The views of a scene show one set of named points, each view turned or mirrored, and shifted as a whole, with a little noise and some points left out.

Scene 1
View 1
K_371: [  0 -10  -1   4  -5  -4  -2  -7  -4  -6  13 -11  -7  -5  -6   1  -5   9
   5  -2   2   1  13  -1   1   2  -7   6 -10  -7  -3  -2  -7  -3  -4  -2
  -1  -6   0   5  -4  -5   0   1   3   0 -11   9   0   0   2  -4  -5  -5
  -4  -5  -4   0  -6  -1   4  -4  -4   6   2  -4  -6  -2  -9 -18]
K_946: [  2   0  -6  11  -4  -9   1  -5   1 -11  11  -9  -4  -6 -11   0   0  12
  11  -5   5   1  19   5   3  -2 -11   1 -10 -10  -5   1 -12  -5   2  -2
  -4 -11   4   2   0  -7  -1   7  13  -1  -7  11   3   8   1  -8  -7 -10
  -1  -8  -4  -1  -7   0   5  -6  -1   2   1  -8  -8  -8 -11 -17]
K_966: [ -2 -15   7   3   1  -8   3   0  -2   0  17 -19   2  -7   0  -5  -6  -3
  13  -4  -2  -4  22  -7   6  -3  -5  11 -11  -9  -9   2  -7  -2  -1   0
  -5 -11   6   5  -2  -1  -5   3  -3  -4   0   9  -5  10  -6  -4  -8  -9
   2  -6  -1   5  -4  -5  -1  -5  -3   3  -1  -3   0  -4 -15 -20]
K_391: [  0   0  -2  10   1 -13   8   6  -4   0  13 -13   5 -13   0  -7   2  -1
  10  -4   6  -2  24   4   9 -11  -5   0 -11  -9  -6   4  -8  -7 -10   4
  -9 -14   8   3   5  -4  -4   5  11   0   3  12   1   9  -3  -8 -12  -9
   1  -2  -4   5   3   2   0   2   3   0   8 -13  -3  -5 -11 -14]
K_490: [ -9 -18  -4  -5  -6  -8   4   1  -2  -1   5  -6 -17  -7  -3  -4  -3   2
  -4   2  10   9   5  -2   1   4  -6   1  -7   2   3 -14  -2  -6   3   0
   2  -4  -5   5  -5 -10   2  -3   1  -1 -13  -5  10  -5  -8   2  -5  -3
   0 -13  -6   0   2  -3  11   6   2   3  -4  -2   4  -1  -8  -7]
K_877: [ -6  -6  -6   4  -2  -7   5   2  -6   0   7  -5 -10 -11  -4  -1   0   6
  -3   2  13   6   8   2   2  -1  -6  -2  -8  -4   0  -4  -5  -8  -5   2
  -2  -7  -2   5   0 -10   3  -2   9   2  -9   4   6  -3   1  -3  -8  -3
  -1  -8  -6   1   4   6   6   4   3   4   6  -9  -3  -3  -5  -8]
K_331: [  1  -4  -4   6  -4  -9   1  -6   2 -14   8 -12  -6  -5  -9  -2  -7  12
   4  -4   0   5  15  -1  -1  -5 -10   1 -11  -8  -9  -3  -5  -2   3  -6
   1 -12   2   2  -2 -12   1   6   8  -3 -12  13   7   6  -2  -3  -8  -3
  -2  -5   0   3  -5  -2   6   0  -2   2  -2  -8  -8  -5 -11 -16]
K_997: [ -7  -1  -8  10  -1   0   3  -6  -2  -5  10  -8  -7  -8 -14   1  -3  17
  -2  -2  10   4   7   4  -4   2 -10   3 -12 -10  -6   7  -7  -8  -1  -5
  -4  -5   2   8  -3 -10   6   1   5   1 -13  10  -2   0  12  -6  -7  -6
  -6 -11  -6  -4  -3   4   5  -7  -2   7   4  -8  -9  -6  -8 -13]
K_714: [-13 -21  -1  -6  -1  -9  11   6   6  -1   4 -14  -9  -6  -1  -6  -5  -1
  -1  -2   5   8  12  -9  -2  -4  -8   3 -10  -1  -5  -4  -5  -5  12  -2
  -1 -13   0   5  -5  -9  -1   3  -4  -5  -5  -1   5   7 -13  -2  -7 -11
   3 -16  -2   5   5  -6   7   4   4   5 -11   1   7  -5 -19  -9]
K_771: [-11 -11  -5  -1  -1  -6   8   6  -5   0   5  -6 -10 -12  -1  -4  -2   3
  -9   1  12   8   5  -2   0  -2  -4  -1  -9  -4  -2  -4   0  -7  -4   2
  -3  -6  -3   8   0 -12   4  -3   0   3  -9   3   8  -4  -2   0 -10   0
  -1  -9  -6   4  10   3   5   8   4   3   4  -8  -1  -2  -7  -5]
K_231: [ -7   1  -6  11   3   0   4  -1  -7  -4  10  -9  -2 -12  -8   0  -5  13
  -5  -1  11   3   9   2  -1  -5  -7   1 -12 -13  -8   8  -3  -6  -8  -3
  -6  -8   3  11   1 -11   7   1   6   4 -10  14  -3   0  14  -5 -12  -3
  -4  -4  -5   1   4   7   1  -2   1   5   7 -12  -9  -4  -6 -13]
K_394: [ -8  -2  -8   9  -1   3  -2  -6  -5 -13   7  -8  -9  -8 -11   0  -9  19
 -14   1   8   9   1  -1 -10  -4  -8   2 -12  -9 -12   3  -1  -3  -4  -9
   1  -4  -1  12  -3 -18   9  -1   2   3 -18  13   4  -6  14  -1 -10   1
  -7  -5  -4   2   4   4   5   0   1   7   2 -10 -13  -2  -4 -13]
K_579: [ -8   3 -11  10  -1   1   0  -7  -4 -17   5  -7 -10  -9 -11   0  -8  21
 -13  -2   6   9   3   1  -8  -7  -8  -3 -12 -10 -13   3  -1  -4  -3  -9
   1  -8  -1  10  -2 -22   9   2   6   3 -19  17   5  -3  13  -2 -12   1
  -6  -5  -3   3   5   5   6   1   2   5   3 -11 -14  -4  -5 -13]
K_63: [-10 -10  -6   1  -3  -7   7   1  -2  -5   4  -9 -13  -9  -5  -4  -3   8
  -6   0  10  10   5  -2  -3  -3  -6  -2  -9  -3  -3  -7  -2  -6   2  -2
   0  -8  -3   6  -2 -14   4   1   1   0 -11   2  10  -1  -3  -1  -8  -2
  -1 -10  -4   2   5   1   9   5   4   4  -1  -6  -1  -2  -8  -7]
K_462: [-10 -18   0  -3   0  -9  10   6  -2  11  10  -7 -10  -9  -4  -4   3  -2
   3   3  12   3  10  -2   6   5  -5   5  -6  -1   6  -4  -7  -9   1   6
  -5  -6  -1   9  -4   0  -2  -4  -3  -1  -3  -5   1  -2  -6  -3  -4  -9
   1 -16  -9   0   1  -1   4   2   2   6  -1  -2   7  -4 -13  -5]
K_127: [ -8 -14   2  -1  -1  -6   5   0  -1   2  11 -13  -6  -8  -2  -4  -4   0
   4  -2   6   2  13  -5   4   1  -6   7 -10  -3  -3  -2  -6  -5   3   1
  -3  -8   2   5  -4  -2  -2   1  -3  -2  -5   2  -1   4  -5  -3  -6 -10
   2 -11  -5   3  -3  -4   4  -1  -1   6  -3  -1   3  -3 -13 -12]
K_412: [ -3 -14  -2   0  -5 -12   6   2  -3   5  11  -8  -9 -10   0  -1   3  -1
   9  -1   9   1  14   2   7   4  -5   2  -6  -4   6  -7  -8  -7  -1   7
  -3  -7   0   3  -1  -1  -3  -1   8  -2  -3  -3   4   0  -9  -5  -5  -9
   1 -11  -6  -1  -3   0   6   3   0   3   3  -4   4  -4 -10  -9]
K_953: [ -9  -9 -11   2  -7 -11  10   3   3   3   3  -2 -16  -8 -11   0   5   8
  -1   1  15   9   7   7   3   3 -10  -4  -6  -1   5  -8  -9 -12   7   4
  -3  -7  -2   0  -1  -5   1   2  10  -1  -8  -3   9  -3  -6  -5  -5 -10
   0 -19  -8  -5  -1   3  10   1   3   2   0  -5   5  -9  -9  -2]
View 2
K_579: [ 16   3   0   7  -3 -11  -3 -11   2  -7  -5  -3   2   1  11  16   7   2
   9  20 -12  -4  -1   3   5  -5 -11  -4   6 -16   3  -7   5  -2 -15  13
  -5   8   1  14  -4  -4  -3   7   2   3   6  -6   5  -4   4   8  -7   1
  -8   3 -11  -7   1 -10  14 -14  -2  -3  -4  14  15 -17   6   9]
K_394: [ 14   4  -3   9  -6 -11  -3  -7  -1  -6  -4  -2   0  -1  10  12   9  -2
   8  17 -11  -4   0   1   7  -3  -9  -3   5 -14   4  -3   9  -2 -12  11
  -3  10   1  12  -4  -6  -2   6   1   3   5  -7   6  -6   3   9  -6   3
 -10   0  -8  -5   1  -8  11 -15   0  -1  -2  14  14 -14   1   7]
K_714: [ -4   4   2  -3  -1   9  -5 -14  -4  -7  -6  -1   5   1  14  10   7  -7
   2   2  11   4  -4   0  -7  -4   2  -1  -3  -8  -3  -7  -1   9   9  -2
  13   1  -2  -7   2  -2   3   5  -6   9  12   0  -4   1   6   4  -5   4
 -19   2 -10  -5   5  -3  -5  -2   8  -9   8   4  16   3  -2 -12]
K_412: [  2   6  10  -4  -6   3  -7   0   4  -1   2   0   6  -6  13   8  16 -12
   7  -6  14  -2   1   3   1  -7   4   7  -5  -5   0  -7  -2   1   2   1
  10   1   4  -2  11  -2  14   2   0   6   6  -5  -3  -3   3  -6  -7   1
 -13  -1   4   0   3  -1   9  -5   8   3   6   8   8   4  -3 -14]
K_391: [  7   8  13  -8  -2   3 -14  -8   3  -5  -3  -2  14 -12   0   6   9 -10
  23   8  12  -3   5  12  -8 -18   4  -1  -3  -5   2 -12 -13  -1  -6  -1
   8   2  11   6   8   5   3   7   7   0  -1  -6   2  -5   0 -12 -10  -2
  -6   3   7  -4   7 -10   9  -6  -1   0  -3  12   7   5  -2  -9]
K_462: [ -2   6   3   0  -6   3  -5  -1  -4  -4  -5   3  10  -8  14   4  17 -15
   3  -8  13  -1   1  -2   0  -7   5   6  -5  -3   0  -7   5   5   4  -1
  13   0   2  -2   5  -4  14   6  -2   6  10  -6  -2  -2   2  -2  -5   4
 -18  -3   3   0   1  -3   4  -6  10   2   9   6  11   4  -7 -11]
K_997: [ 16   4   5   9  -1 -10  -5  -5   1  -5  -2  -2   2  -8  15  13   9  -6
   9  12  -1   0   0   6   8  -9  -5  -1   5 -10   6  -2   4   0 -11   6
   1   4   2  13   0  -6   7   9  -3   5   6  -5  -1  -5   0  -1  -8   4
 -10   5  -4  -3   3  -4  15 -16   0   4  -4  17  15  -9  -2   0]
K_331: [  9   6  11  -2  -4  -1  -9 -13   6  -2   4  -5   1   4  11  16   3   1
  12  15   2   2  -2   8  -1  -5  -2  -4   2 -13   5  -5 -10  -1  -5   7
   3   3   3   3   5  -2   2   0   0   6   1  -4  -1  -6   5   0  -9   2
  -6   5  -6  -7   6  -5   7 -11  -1  -5  -7  14  14  -2   3  -5]
K_771: [  2   4   0   1  -7   0  -3  -4   0  -5  -8   2   8  -3   8   6  16  -7
   6  -1   2  -9   2  -2  -2  -5  -3   4  -2  -9  -5 -10   6   2  -3   6
   4   7   3   6   3  -2   3   7   4   2  10  -6   5  -1   5   4  -3   1
 -16  -4  -5  -2  -1 -10   4  -5   7  -2   8   7   9  -8   2   0]
K_946: [ 12   4  15  -1   1  -4 -10  -8   6  -2   5  -7   1  -5  11  17   8  -3
  14  11   8   3  -1  13   2 -11  -1  -2   1 -10   8  -4 -10  -1  -7   2
   4   0   5   6   8  -2   8   2   0   4   0  -4  -5  -5   1  -7  -9   1
  -8   8  -1  -4   7  -4  14 -13  -1   2  -8  17  12  -1   2  -9]
K_371: [ 10  10   7   2  -7  -3  -9  -3   0  -3   4  -3   0  -1  12   9   8  -7
  10  10   4   2   2   5   3  -6   1   1   0 -11   6  -2   0  -1  -4   6
   5   6   3   1   5  -3   9   1  -2   6   1  -5   0  -8   3   0  -8   3
  -8   1   1  -4   4   0   7 -13   0   2  -3  17  12  -2  -5  -6]
K_63: [  3   8   2   0  -6   2  -4  -6  -1  -2  -2  -2   4   0  13   8  11  -5
   4   3   4  -1   0  -1  -2  -4  -1   2  -2 -10   0  -6   2   3   0   6
   7   5   0   0   3  -3   4   3   0   7   9  -5   2  -3   6   5  -5   1
 -14   0  -6  -4   1  -4   4  -5   6  -2   3   8  13  -4   0  -4]
K_953: [ -3  -3   6   0   0  -4   0   0   6  -2   0   0   4  -5  17  16  20  -5
   2 -10  13  -5  -6   2   4  -6  -2   7  -1  -5  -2  -8   1   3  -2   2
   8  -3   0   5  13  -7  15   7  -1   7  16  -7  -5   1   5  -1  -4  -1
 -16  -1  -4   2  -2  -6  15  -5   9   1   6   6   9  -6   5 -10]
K_231: [ 15   5   3   6  -4  -8  -8  -7  -1  -8  -6   0   7  -9   7   8  10  -7
  15  15  -4  -4   3   6   3 -13  -4  -2   2 -11   5  -7   5  -1 -12   6
   0   6   5  13  -3  -1   2  10   3   1   4  -6   4  -5   0  -3  -7   3
  -8   3   0  -3   4 -10  12 -14  -1   2  -3  14  12  -5  -1   3]
View 3
K_127: [  7  -3  -6  -3  -6  -1   5  -2   7   2  -1  -2 -13 -20  -5  -6  -7   3
  -2   2   9  -2  -8  -4  -9   0   1  -3  -2  13   0   0  -1  -5   3   1
  -4  -6   5  -4   0  -4   1  -2   0   6  -2   2   0  -1   7   7  -3  -5
  -6   3  -4  11  -6   2  -4 -12  -3  -5  -1  -3   2   1  -7   0]
K_771: [ -1   1  -7   1   1  -2   9   5  -4   9  -1   5  -4 -14  -7  -2  -4   2
  -1  11   4  -4  -8  -1  -1  -2  -2  -4  -9   1  -7  -4   5  -8  -2   3
   0  -1   4  -4  -7  -4   2   2  -2  12  -5   1   0   5   2   2   0   1
  -2  -3  -5   2   1   2  -1  -9   3  -3  -2   3  -7   9  -4  -4]
K_462: [  7   1  -9  -1  -2  -7   9  -5   8   3   0   2  -6 -19  -7  -9  -7   7
  -1   4   8  -6  -3  -4  -6  -9  -4  -1  -9  10  -8   4  -5  -5   7   6
   1  -3   4  -1  -3  -4  -4   0   1  10   3  -1  -1  -1   5   2   2  -5
  -6   4   2  10  -7  -4  -1 -14  -4  -2  -4  -2   1   7  -2   0]
K_231: [  2   6   1  -3   6   3   7  13  -9   5   0 -10   0 -22   7   1   4  -8
  -1   0   1  10 -14   0   0   1   4  -1  -2   4   4  -8   8   1   0  -3
   2  -5   0   0  -1  -3  -1  -8   4  -2 -11   7   0   5   6   3   3   3
  -2  10 -10   0   4   1   0  -2   9  -3   7   2  -2  -6  -7  -6]
K_63: [ -3   1  -6   1  -1  -3   4   4  -4   8   1   6  -9 -12  -9  -2  -3   1
  -1  11   4  -3  -6  -1  -1   3   0  -1  -8   7  -1  -1   5  -5  -4   1
  -3  -3   8  -3  -8  -4   4   1   0  12  -4  -1   5   7   4   3  -3   2
  -2  -2  -4   2  -1   0  -4 -10   1  -5  -2   1  -7   7  -8  -4]
K_394: [ -1   9   2  -2   7   2   2  13 -18   9   3  -1  -5 -11   1   0   7  -6
   2   8   4   6 -10   0   3   9   5   5  -6   6   5  -3   8  -1 -11  -5
  -1  -5   9  -1  -9  -1   7  -3   3   3 -14   2   8   9   7   3  -2   8
  -1   5 -11  -2   6  -3  -3  -2  10  -2   6   7  -8   2 -11  -8]
K_953: [ -3   0  -8   2  -5 -11   4  -2   7   2   1  11  -3  -6 -14  -7  -9   6
  -3   4   1  -7   3  -3  -1   0   0   3 -11  12  -3   5   1  -1   0   1
   2  -2   7   8 -11  -8  -3  -2   2  12   6  -1   7   5   3   0   7   3
  -2   1   8   4  -4  -5  -4 -10  -2  -7  -6  -6 -10   7  -5  -1]
K_946: [ -2  -4  -5  -3  -6  -5  -4   4   7   3  -2  -4  -8 -14  -7   3  -7  -1
  -6  -6   1   5  -7   2  -3  12   6  -1   0  14   9  -5   9   2  -1  -6
  -4  -3   1   5  -4  -6   0 -14   5  -1  -2   4   8   1   5   6   1   1
   0   6  -3   2  -2  -1  -5  -4   4 -16   4  -5  -4 -11 -13   0]
K_371: [  3  -2  -2  -3  -3   0  -2  -1   2   7  -2  -4  -7 -16   0  -2   2  -2
  -1   0   7   4  -7   1  -6   3   4   1  -1  11   3  -2   3  -2  -1  -1
  -4  -5   6   1  -2  -2   5  -7   3  -1  -8   1   5   1   8   6  -3  -3
  -3   8  -8   6  -2  -1  -1  -7   4 -10  10   0   1  -5 -10  -1]
K_714: [  6  -3 -10  -1  -6  -4   5   0   4   0  -1   6 -23 -15 -14  -7 -12   7
  -3   7  12  -6  -5  -8 -12   2   2  -4  -6  13   1  -2  -1  -8  -3   2
  -8  -6  10  -9  -3  -7   3   5  -2  13  -1   2   0   2   6  11 -13  -2
  -7  -3  -3  10  -8   4  -7 -14  -6  -5 -10  -4   0   9  -7   2]
K_877: [ -3   1  -8  -1   0  -2   6   5   0   7  -1   4  -2 -13  -5   0  -4   0
  -2   6   0  -1  -7   2   2   1  -2  -1  -9   3  -4  -2   6  -3  -1   1
   2   0   3   0  -6  -4   1  -5  -1   7  -1   1   3   5   3   1   4   1
  -1   2  -3   3   1  -1  -2  -6   2  -5   0   1  -7   3  -6  -3]
K_579: [ -4   8   4  -1   6   2   3  16 -18   9   1  -1  -4  -9  -2   4   5  -7
   1   7   2   8 -11   1   5  12   7   3  -5   4   8  -7  12   1 -13  -6
  -2  -4   9   0  -9  -2   5  -4   4   5 -13   4   6  11   5   5  -2  12
   0   4 -10  -5   6  -2  -3  -2  11  -5   5   6 -11   0 -14  -7]
K_331: [  0  -5  -4  -1  -6   0  -3   5   1   7  -2  -1 -14 -10  -7   3  -4  -3
  -4   0   3   4 -10   1  -5  13   6  -1   0  13   8  -7  10  -2  -5  -5
  -7  -4   6   0  -5  -4   7  -7   2   2  -5   2   9   3   6   7  -9   1
  -1   3  -7   1  -1   2  -5  -4   3 -15   5  -1  -5  -6 -15  -1]
K_412: [  3  -7 -11   0  -6  -4   3  -6  12   3  -2   3  -5 -16  -7  -4  -8   5
  -3   1   5  -4  -3   1  -6  -3  -3  -3  -7  10  -7   1   1  -4   8   3
   0  -2   0   3  -3  -3  -2  -5   0   7   4   1   0  -4   4   2   2  -6
  -3   4   1   9  -5  -2  -3 -10  -4 -10   1  -6   0  -1  -3   1]
K_966: [ 10  -6  -8  -4  -7   1   4   0  10   2  -6  -9 -16 -25  -2  -3  -9   1
  -6  -6  10   4 -13  -3 -13   2   4  -7   3  13   3  -8   2  -5   5   0
  -8  -6  -1  -5   4  -5   0  -5   1  -1  -5   6  -1  -4   7  11  -7  -8
  -7   6  -9  13  -7   7  -1 -10  -2 -11   4  -5   7  -9  -8   2]
K_997: [ -2   7   2  -4   2  -3   1  10  -5   3   2  -4  -1 -13   0  -4   1  -3
   0  -1   2   7  -5  -1   0   6   6   5  -3  11  10  -1   4   4  -4  -2
   2  -5   6   5  -6  -6  -1  -8   7   2  -6   4   4   6   6   4   4   7
  -3   8  -5   0   1  -4  -2  -4   7  -4   4   1  -5  -3  -8  -3]
K_490: [  1  -1  -8   3  -4  -4   1  -5   1  10   1   7 -11  -8 -10  -6  -3   5
   1  12   9  -8  -3  -2  -5  -3  -2   1 -10  10 -10   3  -1  -9  -1   4
  -4  -3  10  -2  -8  -1   5   3  -3  13  -2  -4   4   3   5   2  -4  -1
  -3  -1  -2   6  -2  -4  -2 -14  -2  -5   0   1  -1  10  -8  -3]
View 4
K_714: [ 10   0 -14   4 -19   6  -3 -11   6   1  -2   4   4  -5  -9  -3   2   5
  -5  -4  -1   6  -2  -1   5  -4  -2  10  -5   7  -5   0   2   5  -2 -17
   1   1   3   9  -4   6   6   1 -10   3  -1 -10 -12   5   8  -9  -9  -5
  13  -4   1  -7 -11   1  -2   3  -2  -4   5   6  -5   2  10   7]
K_997: [  4   1  -7 -11   8  -7 -20  -7   9  -4   0   0   4   6   1  -4 -11   8
   2   3  -5   7  -2   1  -7   1   3  -3   9  16   4  -8   7   2   3  -5
   1   6  -5  -3  -1   2  -1  -6 -11  -2 -10 -12  -4  10   1   2   1   6
   5   9  -5   3 -14  -9  -9   1  -9   0  -4   5  -2 -12   9  -2]
K_127: [ 12   4 -14  -1 -14   3  -8  -9   6   2  -3  -3   0  -4  -7  -7  -1   7
  -3   3  -1   9  -1   0   0  -5   3   3   0   7  -3  -3   0   6  -2  -9
   3  -2   1  -1  -2   6   4   0  -7   2  -3  -8  -9  10   8  -2 -10   0
  11   2  -2  -3  -8  -3  -6   3  -3  -2   0   6   0  -2   6   3]
K_391: [ 16  -3   0  -7 -10   3 -17  -9   6   8   2  -3 -12  -5  -1  -6   0  12
 -18   0  13  10  -2   1  -7   1   2  -3  -3  10  -3  -9  -3   6  -1   4
   4   6  -5  -4   2   6   0  -5  -9   1   7  -4  -4  11  17   9  -8  -4
   8   4 -10   5 -21   1  -7  -1  -8  -2  -7  -3   0  -5   7 -10]
K_490: [  5  -7 -14  -3  -6   5  -5  -3   2  -4   1   4   4  -1 -13  -7   2   7
   3   0  -1  -1   0  -2   2  -4  -1   6  -3   2  -6  -4   6  -2   0  -9
   5  -3  -5   1 -10   2   6  -3  -4   2  -6 -12  -4   3  -2  -9  -7  -6
   7  -4  -3  -5  -7  -5   1  -3   0  -2   9  12  -6   0  -5   4]
K_579: [  6  -8  -1 -10  16  -2 -19  -4  13  -9   6   8   7  12  -2  -3 -13   9
  -1   1  -1  -3  -2   5  -9   8  -3   4   7  19   7  -7   7  -1  10  -5
  -6  11 -11  -2  -3   0   0   0 -14   2 -11 -14   1   9  -7   5   2   4
   2   1  -2   3 -19 -11  -3   3 -14   3  -3   2  -7  -7  16  -1]
K_462: [  6   1 -13  -4 -15   2 -10  -7   3   3  -4   0   0  -8 -10  -7   4   7
   0   1   1   6  -2  -1   3  -9   4  -1   3   2  -6  -7   2   3  -6  -7
  10  -1   1   3 -10   5   3  -3  -2  -2  -5 -10 -12   9   9  -7 -10  -1
  11   4  -4  -2  -2  -5  -2  -3   3  -3   2   8  -5  -3  -6   2]
K_966: [ 21   6 -13   1 -16   3 -11 -10   9   5  -2 -10  -6  -4  -1 -10  -2   9
 -10   5   4  13   0  -1  -1  -5   6   3  -3   6  -2  -1  -4  10   1  -3
   1  -6   1  -6   6  11   6  -1  -8   2   2  -3  -7  13  13   7 -11   2
  15   4  -2  -3 -13  -1 -10   9  -8  -1  -5   4   5  -2  12  -3]
K_953: [ -5  -4  -9  -9  -7  -2  -9  -6  -2   2  -1   5   4  -2 -13  -2   1   7
  -1  -5   1   8  -3  -4  -2  -4  -2  -3   1   7  -4 -10   9  -3  -4 -11
   8   4  -7   8  -8  -3   2 -10  -9   2  -6 -13  -7   3   4 -12  -3  -7
   3   6  -7  -1 -13  -2  -5 -10   5  -8   1   7  -4  -9  -8   3]
K_771: [  8  -7  -3  -6  -3   5 -12  -3   8  -4   2   7   1  -1  -8  -4   0  12
  -3   0   2  -2  -3   4   1   2   1   3   2   7  -3  -7   3  -1   0  -4
   2   7  -4   2 -13   2   2   0  -3   1  -5 -12  -7   8   0  -3  -6  -1
   7  -3  -4   0  -8  -7   2  -5  -5   2   4   4 -11   0   0   2]
K_231: [  9   1  -1  -9   7  -3 -22  -5  12  -2   2   1  -3   4   0  -3 -10   9
  -4   3   2   5  -2   5  -8   5   1  -3   8  15   4  -8   1   3   3   1
  -2  10  -7  -3  -4   2  -3  -3  -8  -2  -8 -10  -2  13   5   6  -2   7
   7   5  -6   7 -12  -9  -6   0 -12   3  -5   0  -5  -8  11  -4]
K_63: [  4  -9  -7  -5  -1   4 -10  -5   5  -3   2   6   4   2  -9  -3  -2   8
  -1  -1   1   0  -2   1  -1   2  -1   4  -1   7  -2  -5   8  -3   3 -10
   1   4  -5   4  -8   2   4  -1  -9   4  -5 -13  -5   6  -1  -4  -5  -5
   6  -3  -3  -1 -12  -6  -1  -2  -4  -2   3   5  -7  -1   3   1]
K_877: [  5  -6  -4  -9   0   1 -14  -3   6   0   3   4   0  -1  -8  -4   0  11
  -3   1   3   1  -1   2  -4   1   1  -1   2   8  -2  -9   5  -1   1  -2
   3   6  -7   0  -8   2   2  -5  -7   1  -3 -10  -3   8   1  -1  -4  -2
   5   2  -7   2 -14  -6  -3  -5  -4  -1   1   5  -7  -4  -1  -3]
K_946: [  8  -1  -8  -7  -1  -4 -14 -11   4   3   1  -5  -1   4   2  -6  -6   7
  -9   0   4  14   3  -5 -10  -1   0  -4   1  13   0  -5   6   4   4  -3
   2   1  -8  -5   6   2   3  -9 -15   4   0  -8  -2   7   7   2  -2  -3
   4  11  -6   0 -25  -4 -14   2  -7  -4  -7   3   6 -11   9  -8]
K_331: [ 12  -4  -9  -5  -1   3 -11  -9   7  -1   4  -1   1   6   0  -7  -6   6
  -8   1   2   7   2  -2  -7   2  -2   4  -4  12   0  -2   7   2   8  -6
  -4   0  -7  -4   5   1   7  -4 -16   8   1  -7   2   6   1   2  -2  -4
   4   3  -4  -3 -24  -5  -8   6 -11  -2  -3   5   3  -6  15  -4]

Which points are out of place in each view (at most two, in the order of its rows)? Write none if all are in place.
view 1 | none
view 2 | K_63
view 3 | K_231
view 4 | none
